A landscape with many valleys, sampled at points; each row gives a point and its height.
From any point a ball rolls to the lowest of the 2 points nearest to it. It stops when none of these is lower. Distance is the straight distance between rows; heights are no part of it.
J237: 8.3, -22.7, 9.6, -14.8, -11.8, 6.8, 11.0, 19.7, 16.7, -5.4, -9.8, 27.6, -20.4, 11.4, -23.2, -26.5, 0.9, 16.4, 35.4, -11.6, 2.4  (h 466)
J149: -8.7, -28.3, 7.2, 12.8, -21.3, 14.5, 14.1, 1.2, 5.9, -6.7, -4.5, 20.4, -6.4, 10.5, 1.0, -16.0, 9.9, 14.1, 34.2, -14.2, 27.7  (h 425)
J624: 21.9, 8.0, 18.2, -3.9, -25.3, 6.6, -15.7, -22.6, -13.8, 10.5, -7.9, 10.8, -26.2, -8.5, 15.4, -5.0, 13.8, -3.3, -10.4, 12.6, -12.5  (h 370)
J306: -20.5, -11.9, -23.8, 30.1, -39.6, 15.8, -3.8, 24.2, 18.5, 2.6, 42.9, 32.9, 10.7, -8.1, 21.6, -2.1, -2.0, 21.9, 3.9, 14.3, 16.2  (h 616)
J864: -13.6, -18.1, 26.8, 2.1, -21.9, 7.5, -2.2, -20.7, 21.5, 15.2, -9.2, -6.9, -7.4, 12.1, 30.1, 3.7, 1.3, 4.4, 14.7, 21.7, 8.8  (h 249)
J771: -1.4, 29.4, 12.4, -23.0, 16.0, 1.6, 9.4, -0.8, -3.2, 20.4, 32.5, 8.2, -35.7, 24.6, 29.1, -6.3, 8.9, -12.1, 41.9, -10.6, -21.4  (h 798)
J560: 19.2, 23.2, -0.4, 24.6, -4.9, -13.6, 24.9, 20.6, -20.8, -25.7, -33.7, -21.1, 14.4, -12.2, -29.8, 32.0, -52.1, 3.9, -45.1, 17.0, -2.1  (h 328)
J231: -37.8, -7.1, 9.6, 22.2, -18.4, 24.6, -14.1, -18.2, 20.6, 32.5, 26.8, -1.1, 12.2, 16.3, 27.6, 5.8, -13.0, -13.3, 33.4, -33.4, -3.2  (h 493)
J717: 3.8, 48.5, -6.8, 5.4, 10.0, -28.8, 7.1, 19.5, -30.8, -18.6, -19.9, -18.5, 15.6, 4.1, -17.2, 8.8, -39.2, -6.6, -23.2, -22.0, -11.4  (h 228)
J920: -15.0, -8.3, 25.2, -33.8, -8.4, 17.4, 12.9, 11.7, 13.2, 11.1, 13.0, 14.1, 1.3, 0.6, 11.2, -26.9, -7.1, 11.6, 15.6, -12.9, -15.3  (h 536)
J12: 6.9, -23.7, -24.7, 14.6, 2.8, 0.4, 22.5, 20.8, 27.5, -20.1, 13.1, 39.5, 3.4, 1.2, 32.2, -2.6, 23.1, 29.4, 0.7, -2.3, -8.9  (h 544)
J173: 6.9, 9.3, -8.3, -7.4, 17.7, -15.1, -30.2, -34.7, -5.9, 20.0, -8.7, -27.3, 9.8, 20.9, 26.8, -13.1, 10.6, -13.0, 5.3, 0.6, -7.7  (h 484)
J810: -23.8, -9.4, 5.1, -23.7, -16.9, 27.3, -7.2, 21.8, -19.3, -7.0, 11.2, 17.2, 12.2, -17.5, -22.6, -12.7, -15.9, 0.9, 10.2, -21.4, -5.5  (h 581)
J685: -3.6, -1.3, 28.3, 1.8, 5.7, -7.1, -16.8, 21.6, 10.9, -9.2, 3.7, -22.0, -11.2, -15.6, -34.0, 0.9, -3.1, -28.1, -1.9, 2.2, -2.4  (h 650)
J788: -10.4, 12.9, 35.0, -29.1, 18.4, 16.7, 11.9, 5.1, -3.9, -10.9, 24.0, -2.3, -25.5, 7.2, 16.2, 10.4, -1.4, -18.1, 31.3, -21.5, -12.3  (h 757)
J880: 22.6, -18.6, -0.7, 16.0, -12.1, -5.0, 1.1, 0.0, 0.2, 3.8, -6.1, 22.6, -1.0, -7.7, -41.5, -10.2, 12.4, 20.8, 9.4, -1.4, 45.1  (h 385)
J868: 13.3, -32.5, -2.9, 10.8, 1.1, 17.7, -1.2, 11.7, 7.2, -8.9, -3.0, 24.2, 9.6, -3.0, -17.0, -26.3, 19.9, 6.7, -4.7, -9.8, 1.2  (h 375)
J840: -3.6, 41.6, -20.3, -8.4, -8.8, -11.7, -14.4, 2.6, -39.8, -3.9, -14.6, -26.0, 0.7, 2.8, -32.0, -11.1, -36.0, -18.6, -10.2, -15.2, -3.6  (h 190)
J454: 10.3, 28.7, -6.5, 6.2, 16.8, -46.6, -21.3, -14.0, -13.0, 2.6, -12.0, -35.7, -1.7, 26.1, 11.8, 7.1, -5.7, -11.9, -9.2, 12.0, -10.8  (h 508)
J893: 5.1, -9.9, -20.5, -19.9, 21.7, 5.2, -2.1, 11.4, -23.7, -19.3, 19.7, 29.8, -10.4, -25.8, -5.4, 6.9, 12.9, 11.8, -8.6, -10.1, -4.2  (h 308)
J276: 13.3, 35.1, 23.3, -7.9, 19.1, -10.4, -23.9, 11.3, -12.9, -17.6, -2.8, -16.6, -29.3, -4.5, 11.7, 10.9, -4.8, -25.4, -11.4, 4.1, -28.3  (h 104)
J264: -9.6, -7.4, -15.1, -10.9, 10.6, -25.1, 3.4, -1.6, 18.8, -16.6, 6.7, -10.3, -32.1, -23.3, 4.7, 19.2, 18.0, -7.1, -2.5, 13.7, 15.5  (h 225)
J52: 12.3, 33.3, 20.0, -5.4, 22.8, -37.2, -23.9, 29.4, -5.6, -13.7, -0.1, -20.8, -20.9, 16.5, -0.6, 15.0, -12.8, -3.2, 8.2, 16.2, -17.5  (h 191)
J243: -14.9, 10.9, -3.8, 2.2, 1.1, -8.5, -3.9, 4.7, -6.0, -10.5, -7.0, -20.8, 9.3, -21.8, -6.3, 32.0, -14.3, -0.8, -27.1, 18.4, 0.5  (h 151)
J65: 8.0, 2.8, -0.9, -24.1, 28.1, -3.6, 7.5, -5.9, -31.5, -17.9, -41.2, 2.5, -25.3, 2.1, -23.8, 24.7, -20.4, 20.6, -5.4, 0.2, -17.6  (h 122)
J159: -1.8, -23.9, -12.7, -6.0, -13.9, -0.5, 15.0, 19.0, 38.5, 7.2, 2.3, 5.6, 6.9, 32.5, 1.7, -53.1, -3.7, -11.2, 18.5, 0.1, -30.5  (h 537)
J776: -3.8, -21.3, -22.2, 38.3, -9.9, -12.0, 23.0, 7.7, 51.2, 7.4, 13.8, 21.5, 5.3, 44.8, 41.9, -9.2, 11.0, -6.7, 17.2, -8.0, -33.1  (h 529)
J187: 18.3, 13.2, 7.2, 23.8, 20.3, -20.7, 12.4, 39.9, -32.0, -20.0, -23.6, -13.4, 33.2, 0.7, -54.2, 25.3, -43.5, 17.0, -35.8, 5.6, 8.4  (h 358)
J667: -7.6, -25.0, -16.1, 44.4, -16.0, 30.1, -10.9, 12.0, 16.9, 0.8, 21.3, 27.4, 46.6, 19.0, 32.0, -2.3, 4.9, 11.1, -2.7, -5.9, -8.7  (h 647)
J516: -4.4, 0.2, 27.5, -4.0, -6.0, 31.4, 1.1, 13.9, 3.6, -2.2, 19.5, 15.3, -19.3, 18.7, 13.6, -12.1, 3.7, -28.0, 44.7, -31.4, -5.3  (h 706)
J301: -10.0, -10.7, -35.3, -9.9, 4.2, -20.2, 12.7, -8.3, -7.2, -5.8, 2.9, -5.1, -4.3, -19.5, 1.6, 21.5, 11.0, 11.2, -24.2, 22.6, 31.6  (h 177)
J927: -17.1, -33.6, 0.4, -10.8, -8.0, 1.9, 15.2, -1.5, 46.7, 5.5, -3.3, -14.2, 2.7, 7.3, -3.7, -20.6, 4.1, -14.4, 7.1, 1.3, -8.9  (h 578)
J129: 8.8, -9.2, -20.6, -7.2, 9.7, 18.6, -21.3, -43.2, -18.4, -0.7, -11.1, -8.3, -3.4, 25.3, 35.5, -2.6, 20.2, -8.7, 2.3, -9.2, -9.2  (h 432)
J851: -15.6, 2.5, 15.8, -12.9, -7.7, 10.9, -34.8, 17.6, -39.8, 5.2, 2.6, 10.0, 28.9, -1.9, -8.9, 12.5, -10.0, 4.8, 3.8, -6.7, -2.8  (h 600)
J499: 1.0, 11.5, -22.0, -25.7, 3.0, -2.6, 17.8, -27.0, -21.3, 17.6, -25.2, -1.6, -10.0, 10.0, -24.1, -25.4, -6.9, 4.9, -3.0, -26.3, 15.1  (h 661)
J414: 7.5, 35.3, -3.0, -33.5, 11.0, -13.2, 5.7, -16.6, 1.6, 33.0, 22.5, -5.3, -31.0, 2.5, 21.6, -1.4, 9.9, -24.5, 8.2, 0.4, -18.4  (h 833)
J534: 2.2, 5.2, -22.7, -20.4, 14.4, 3.1, 3.6, -2.8, -32.2, 3.5, -3.7, 2.2, 14.1, -3.1, -22.5, -13.7, -4.4, 16.7, 5.6, -19.9, 3.5  (h 645)
J368: 20.8, 6.7, 6.8, -16.1, -12.9, -4.8, -19.5, -14.7, -21.2, 12.8, -27.8, 5.9, -10.2, -8.5, -19.9, -1.1, -2.7, -0.2, -19.8, 8.1, -13.5  (h 313)
J481: 12.3, 24.8, 14.3, -31.9, 7.7, 3.3, -2.9, -19.9, -30.7, -2.1, -20.3, -17.6, -38.3, 19.8, 7.7, -3.9, -3.6, -40.9, 0.0, -3.3, -21.1  (h 289)
J36: -10.2, 3.6, 4.1, -7.9, -22.2, -15.9, -5.7, -9.5, 15.0, -0.9, -3.8, -28.7, -2.7, -10.8, 16.5, 20.0, -9.5, -2.5, -23.7, 40.7, -2.7  (h 88)
J420: -19.4, -19.4, 13.5, 12.2, -42.3, 13.1, -5.5, 18.0, 5.1, 6.2, 18.2, 22.5, -2.8, -17.6, -0.9, -3.4, -8.7, 9.1, 1.2, 22.2, 19.6  (h 639)
J35: -5.6, -16.6, 4.8, 12.8, 8.4, -6.3, 20.2, 26.5, 35.1, -13.5, 39.0, 38.2, 4.0, -6.5, 23.2, 1.0, 18.6, 38.3, 28.3, 10.2, -2.3  (h 567)
J531: 10.2, 1.4, -14.0, -27.1, 6.9, 6.3, 8.7, -12.7, 7.1, 11.9, 25.7, 0.2, -25.8, 0.9, 12.6, -9.3, 23.2, -37.3, -2.5, -14.8, -22.7  (h 864)
J45: 3.5, 9.6, 23.3, -9.8, 22.8, -26.0, 3.3, 32.7, -6.2, -13.3, -16.7, -11.5, -10.1, -16.0, -27.0, 21.3, -13.4, 23.3, 13.6, 14.6, 12.6  (h 226)
J938: -0.3, -15.2, -20.0, -18.6, -12.9, 2.6, 9.6, -25.8, 6.5, 15.8, -30.7, -11.3, -17.7, 9.8, -5.9, -19.7, -2.0, -13.6, -21.4, 8.6, -7.2  (h 233)
J116: -0.1, -9.4, -2.3, -12.5, 0.9, -7.9, -13.3, 11.8, 2.5, 14.1, 9.3, -21.1, 12.1, -17.0, -35.7, -20.5, -9.5, -23.3, -15.7, -0.1, -8.6  (h 615)
J167: 8.8, -23.0, -11.9, 14.0, -21.8, 17.2, 21.7, -4.2, 0.4, -5.0, -20.2, 40.3, 37.1, 15.0, -0.3, -35.7, 3.3, 26.1, 5.1, -31.8, 9.8  (h 690)
J158: -0.8, -13.0, 34.4, -26.2, -13.6, 17.7, 23.5, 22.6, 29.6, 0.4, 5.9, 22.8, -9.3, 26.8, 28.7, -23.5, 3.8, 7.8, 46.6, -3.3, -27.7  (h 575)
J474: -9.5, -16.7, 28.6, 1.3, 10.0, -15.5, -7.4, 32.1, 21.7, -4.0, 17.1, -10.8, -5.6, -3.8, -18.5, 4.2, 4.5, 1.8, 28.4, 16.5, 13.4  (h 691)
J617: 15.0, 50.3, -8.2, 26.2, -14.2, -15.3, -22.2, -23.8, -24.7, -10.8, -19.3, -7.7, 2.8, 7.6, 8.4, 2.3, -10.4, -16.8, -9.1, 6.2, 14.4  (h 404)
J438: -0.8, -9.9, -4.5, 19.0, 18.0, 10.7, -19.7, -9.9, 13.4, 0.7, 15.5, -5.0, 3.6, -7.5, 16.8, 13.0, 20.3, -10.7, 6.0, -5.2, 5.4  (h 60)
J777: 12.8, -1.0, -15.6, 1.2, -0.8, -15.2, 8.7, -3.7, -13.7, 10.8, -18.0, 24.9, -9.9, -19.4, -47.1, 8.0, -2.7, 22.3, -10.2, 13.9, 27.1  (h 413)
J126: 10.4, 0.2, 6.6, 31.5, -17.0, -5.2, -16.1, -6.1, 5.2, 5.0, -9.1, -4.1, 6.1, -4.4, -30.6, 1.4, 9.9, 2.5, -2.1, 21.1, 39.5  (h 342)
J916: 20.1, 11.8, 9.4, 12.1, 19.6, -11.0, 11.8, 35.2, -30.4, -17.0, -27.8, 3.8, -8.4, -13.5, -61.4, 33.4, -38.3, 16.9, -17.7, 19.6, 1.6  (h 382)
J631: -19.1, -19.8, 35.5, 6.7, -8.6, 13.8, -1.2, 4.5, 36.7, 4.1, 8.5, -4.3, 6.6, 16.9, 30.6, -8.6, -2.1, 5.1, 40.4, -1.0, 12.3  (h 340)
J970: 25.1, 15.3, 26.5, 14.2, 21.7, -13.5, -16.5, -16.0, -10.3, 15.5, -3.7, 1.6, 10.3, -11.9, -9.6, 10.3, 19.6, -1.0, -20.5, -1.9, 9.0  (h 288)
J48: 13.9, -4.6, -14.8, 17.8, 11.0, 14.5, 28.2, -11.2, 26.6, -0.9, 22.1, 12.8, -28.2, 7.4, 17.5, -14.1, 26.3, -44.2, 14.5, -25.5, -10.6  (h 908)
J423: 8.7, 5.8, -10.9, -7.6, 15.5, -20.9, 4.0, 34.6, -18.1, -27.4, -12.2, 5.4, -31.0, -1.2, -31.2, 28.3, -9.3, 29.5, 13.1, 36.7, 27.0  (h 193)
J309: 9.2, -20.9, 4.0, -17.4, -23.1, 16.4, 18.7, 10.3, 13.4, 16.0, -5.5, 21.5, -7.1, 11.7, -1.4, -48.2, -0.5, -5.3, 15.5, -17.0, -22.4  (h 503)
J140: 12.1, 10.0, 0.6, -29.4, 4.5, 5.4, 31.8, -32.2, 4.4, 24.7, 0.8, 6.3, -19.3, 4.2, -4.0, -33.8, 7.1, -10.6, -6.1, -25.3, 6.6  (h 687)
J456: 1.5, 10.9, 16.7, -15.2, 22.9, -16.1, 20.0, 7.0, 19.2, 1.9, 22.1, -4.8, -35.3, -23.2, -5.8, -1.4, 12.2, -10.1, 9.6, -2.3, 5.9  (h 293)
J755: -20.9, -17.8, -21.7, -14.5, -12.6, 21.5, 3.7, 10.0, -27.3, -22.4, 0.6, 21.6, -8.7, -33.7, -10.0, 15.2, 8.1, 5.9, -17.3, -4.2, 8.9  (h 334)
J253: -21.5, 21.5, -0.5, 16.1, -7.1, 15.0, -17.2, -36.2, -9.9, 19.5, 26.0, -9.9, 4.5, 0.7, 11.3, 7.1, -3.6, -15.7, 20.4, -33.5, 8.3  (h 551)
J799: -12.0, -25.5, -19.4, 41.3, -16.4, 4.3, -3.3, 12.7, 27.0, -10.3, 26.8, 32.6, 24.8, 31.6, 40.1, 7.1, 7.5, 17.9, 31.6, 4.7, -3.3  (h 621)
J959: -4.5, -15.7, -39.1, -4.2, -5.0, -7.8, -5.8, -14.8, -4.3, 20.8, 11.3, -1.6, 12.1, -15.1, 10.6, 0.6, 14.8, 12.3, -25.3, 21.3, 2.8  (h 208)
J984: 5.1, 31.0, 3.7, 0.1, -6.5, 8.7, 3.5, -10.4, -30.2, -2.6, -25.3, -0.6, 32.1, -25.0, -44.0, 13.3, -20.9, 14.8, -35.2, -7.5, 15.1  (h 266)
J199: -1.9, 50.3, 13.6, 20.0, 25.0, -18.0, -5.4, 10.8, -31.1, -17.4, -6.4, -22.9, 25.8, -4.7, 12.2, 21.1, -28.8, -22.3, -25.6, -23.1, -5.9  (h 269)
J119: -13.7, -4.4, -9.0, -7.2, 9.1, -13.6, 5.4, 8.9, -34.9, -27.7, -41.3, 0.1, -24.0, 0.3, -33.6, 43.6, -26.3, 26.2, -1.0, 22.1, 9.2  (h 160)
J287: -0.7, -22.2, -20.3, 34.6, -14.9, -1.5, -2.0, -6.5, 25.3, 6.3, 13.9, -0.2, 12.6, 5.8, -5.6, -16.6, 18.0, 10.6, -3.1, 11.7, 35.7  (h 287)
J297: -11.6, -7.3, -10.5, 11.4, -18.4, 12.3, 25.7, -18.1, 12.9, 3.5, 4.9, 18.1, -3.3, 19.8, 38.2, -19.5, 7.4, 4.6, 22.5, -23.0, 10.0  (h 475)
J930: 16.5, 13.0, -0.7, -22.5, 8.9, 9.2, -4.2, -23.9, -37.4, 6.2, -5.9, -3.2, -14.7, 18.6, 12.1, -4.9, 12.9, -8.8, 9.1, -16.8, -4.3  (h 376)
J42: 4.1, -6.3, -17.4, 26.3, 21.7, 22.1, -38.1, -15.5, -6.1, -6.9, 7.2, -19.4, 36.8, -1.1, 6.8, 14.4, 23.1, -8.8, -9.6, -12.8, 0.0  (h 139)
J515: -4.7, 22.2, 15.6, 8.9, 4.9, -20.6, -32.2, 1.3, -9.0, -0.8, 7.1, -20.2, -20.5, 7.2, 24.9, 20.9, 3.5, 0.8, 19.7, 14.9, 3.7  (h 267)
J360: 15.2, 29.9, -18.2, -7.3, 22.1, -38.8, -17.8, 27.9, -33.6, -14.5, -3.2, -13.6, -12.2, -1.1, -15.1, 4.7, -6.8, -8.2, -16.9, 9.2, -19.2  (h 245)
J170: -7.1, -9.7, 21.6, -41.4, 6.2, 23.2, 8.4, 11.6, -11.2, -7.6, -1.6, 7.6, 16.1, -19.3, 3.7, 7.2, -8.9, 5.0, 4.4, -14.0, -14.5  (h 562)
J915: 0.8, -0.8, 11.6, 20.8, 7.5, 0.2, -25.9, -13.9, 9.4, 3.5, 17.4, -28.4, -27.0, 6.8, 32.6, 26.5, 16.0, -35.4, 10.8, 11.1, -10.2  (h 216)
J705: -8.7, -15.8, -36.0, 17.0, -5.9, 13.5, 3.4, -35.1, 5.3, 0.7, -2.7, -6.1, 24.9, 1.4, 12.5, -6.1, 19.3, 16.5, -15.0, 3.1, 27.2  (h 244)
J900: -15.0, -19.9, -36.8, 8.0, -3.4, 2.3, 27.8, -10.0, 21.7, 2.1, 25.7, 22.4, 2.4, -2.0, 41.6, -10.0, 18.3, -0.5, -1.4, -8.6, -3.0  (h 516)
J2: -18.4, -31.4, -20.1, -0.3, 5.2, -3.3, 0.2, -0.4, 42.7, 21.9, 35.9, -11.0, 13.9, -10.6, 10.7, -13.2, 5.9, -6.1, 3.1, 7.2, -13.5  (h 613)
J914: 0.3, 6.8, 10.4, -25.7, 6.6, 9.4, 34.8, -29.8, 16.6, 37.7, 15.5, -25.5, -8.0, 7.5, 25.4, -23.9, 7.8, -15.0, 9.6, -21.1, -8.3  (h 725)
J697: 10.7, -6.6, -7.7, 11.8, -13.9, 22.3, 2.8, -19.2, -8.9, -22.2, -5.5, 19.2, -1.8, -29.8, -4.3, 8.3, 22.2, 8.0, -14.9, -3.8, 15.2  (h 369)
J913: 11.8, 14.3, 25.6, -16.7, 32.7, -18.7, 7.7, 2.9, 12.0, 9.0, -4.8, 2.9, -6.2, -7.4, -18.1, -3.8, 6.5, 11.0, 16.6, 2.0, 10.2  (h 272)
J952: -14.7, -22.4, 17.4, 24.6, -11.4, 33.6, -0.2, 3.7, 42.2, 8.1, 25.8, 11.9, 3.9, 8.9, 36.8, 6.1, -6.0, -7.8, 27.1, -13.1, -21.5  (h 421)
J558: -10.1, -1.0, 21.7, -19.8, -6.0, -1.6, 7.3, 3.1, 23.1, 16.9, 6.3, -13.6, -0.4, -4.6, 18.7, 2.7, 3.8, 18.7, -13.2, 24.9, -4.7  (h 159)
J539: 19.6, 9.2, 19.8, 16.9, -17.4, 11.8, -12.5, -21.1, -17.9, -6.1, -16.9, 17.0, -16.7, -24.8, 3.7, 18.5, 16.2, -1.6, -32.6, 11.9, 15.0  (h 419)
J239: 10.9, -28.7, -24.2, -11.2, 11.3, 10.4, 5.8, -32.9, 6.5, -8.3, -35.7, -26.4, 5.7, 0.4, -25.7, -6.1, 9.2, -2.2, -30.8, 3.3, 9.3  (h 283)
J646: 26.8, 36.2, 12.0, 19.6, -1.7, -29.0, -24.5, -25.5, -19.8, 19.4, -12.0, 0.9, -5.8, 0.2, 1.6, -5.1, -1.4, 6.2, -13.7, -3.7, 15.7  (h 350)
J737: -21.2, 45.9, 10.8, 13.0, 8.4, 5.1, -9.4, -19.0, -10.4, 11.7, 13.3, -29.4, 19.2, -5.8, 17.6, 14.5, -19.5, -23.0, 1.5, -27.3, -6.6  (h 593)
J731: -7.6, 47.7, -2.6, 11.0, -6.1, 6.4, -14.7, -21.4, -25.1, -3.6, -11.2, -12.4, 21.0, -8.7, -37.9, -7.8, -11.4, -27.2, -10.7, -25.8, 11.7  (h 137)
J942: -14.2, -27.5, 1.8, 31.0, -13.5, 13.9, 0.4, 27.2, 23.0, -9.0, 21.9, 21.7, 16.0, 7.9, 25.2, 3.1, 14.8, 28.3, 18.9, 24.3, 19.0  (h 594)
J315: -6.6, 24.5, -17.7, 23.3, 6.0, -26.4, -24.3, -29.5, -19.7, -21.7, -20.1, -33.2, -4.2, 14.2, 6.0, 17.4, 1.6, -18.4, 0.9, 2.5, 17.2  (h 456)
J99: 7.8, -10.5, -25.8, -21.5, -21.3, -9.7, -7.4, -11.0, -7.0, 14.7, -24.8, -1.9, 5.9, -10.8, -36.5, -15.1, -5.4, 1.1, -34.7, 21.0, -10.2  (h 277)
J193: -9.8, -13.2, -3.2, -12.7, -13.2, -6.0, -3.3, -20.9, 24.5, 11.2, -19.5, -38.3, -2.8, -12.3, 2.5, -5.5, -9.0, -21.4, -33.4, 14.7, -4.0  (h 167)
J730: -9.5, -9.4, 25.8, -16.5, 0.4, 34.5, 20.8, 10.5, 34.6, 10.3, 15.7, 0.8, -12.5, 37.5, 37.9, -13.1, -3.9, -28.6, 45.4, -18.0, -26.5  (h 638)
J529: -3.1, -23.3, 8.4, 25.6, -12.8, 34.4, 12.5, 0.1, 8.2, 4.8, 4.1, 25.3, 44.3, 7.3, 17.7, -14.2, 5.5, 27.3, 0.6, -19.9, 7.5  (h 670)
J416: -12.7, -10.1, -2.7, -20.1, -11.6, 0.4, -8.5, 28.7, -16.0, 7.0, 3.9, -2.8, 14.8, -13.5, -46.5, -6.3, -24.2, -2.8, -1.9, -5.0, 9.7  (h 597)
J734: 26.3, 31.8, 12.6, 18.6, 7.8, -0.4, -1.1, -12.8, -16.5, 0.8, -20.8, -16.0, 14.1, -17.7, -25.5, 5.6, -11.2, -20.1, -28.7, -3.9, 2.0  (h 211)
J294: -18.3, -23.1, -18.8, -0.7, -5.7, -10.1, -5.4, 24.0, 36.6, 9.0, 45.7, 8.9, 7.9, -4.8, 6.4, -7.7, 2.8, 11.4, 22.8, 33.5, 4.3  (h 634)
J427: -1.1, 35.1, -16.4, 10.2, -9.1, -9.1, 20.7, -11.2, -14.2, -22.7, -37.7, -23.5, 27.9, -6.5, -37.6, 25.4, -29.1, 13.6, -40.2, 4.4, 14.0  (h 295)
J346: 19.7, -37.7, -9.2, 13.9, 0.9, 18.6, -1.9, -14.0, 14.3, -8.3, -28.7, -3.2, -5.0, -13.3, -13.5, -13.7, 25.6, -12.8, -18.0, 4.4, -0.9  (h 329)
J872: 2.9, -36.8, -1.3, 11.1, -9.4, 2.4, 18.6, 8.2, 54.2, 2.2, 11.1, 15.6, 3.0, 23.1, 38.5, -13.6, 15.4, 9.8, 21.3, 14.7, -18.4  (h 471)
J261: -3.5, -1.4, -18.7, 4.9, 20.8, -7.8, -11.0, 7.3, -36.7, -7.4, -2.8, -3.2, 27.9, -4.9, -33.0, 17.4, 5.7, 18.2, -9.7, -11.2, 31.0  (h 632)
J606: -1.9, 12.2, 11.6, 15.6, 8.6, 4.5, -25.3, 16.4, -37.9, -3.1, 1.7, -6.6, 42.1, -15.6, -12.0, 24.1, 3.7, 21.9, -5.4, 4.2, 9.9  (h 617)
J695: 7.4, 6.6, -19.1, -20.2, 26.5, -21.4, -5.8, 11.5, -17.5, -8.4, 8.4, 5.7, -11.4, -16.7, -20.3, 7.7, 7.2, 2.5, -27.4, 15.8, -21.6  (h 278)
J762: 1.8, -27.0, 11.0, -17.1, -5.6, -1.1, 19.0, 15.0, 49.9, 15.7, 11.3, 18.4, 12.2, 3.0, 21.8, -19.9, 3.9, 38.5, 12.2, 24.6, -9.6  (h 433)
J842: 11.4, -32.4, 12.3, -10.7, -17.1, 9.3, 13.4, 18.9, 18.5, 6.4, 0.4, 25.9, 7.1, -9.2, -2.1, -23.0, 11.0, 29.3, -12.9, 13.7, -8.2  (h 406)
J33: -19.6, 18.2, 20.9, 9.2, 23.4, -19.6, -8.4, 18.0, -19.1, -23.3, -6.1, -27.8, 9.6, -8.1, 12.2, 38.8, -22.5, -15.6, -25.5, 8.4, -14.3  (h 209)
J528: 10.5, 22.0, 19.7, -36.2, 17.7, -8.5, 8.9, -0.9, -32.1, -18.6, -29.2, -9.4, -39.5, 21.4, 8.7, 20.0, -15.0, 2.7, 6.0, 6.4, -23.8  (h 183)

Where does a ball stop that starts at each point below?
J539 | J276
J534 | J309
J872 | J36
J253 | J36
J414 | J309
J167 | J36
J685 | J309

Call two points neighbours if one is among the 2 nearest of the other. Go from one point of each pair to the other, from neighbour to neighbour, staying as low as possible. Name the highest point that can't be avoided.
J276 and J731 | J539
J731 and J36 | J199
J276 and J438 | J515
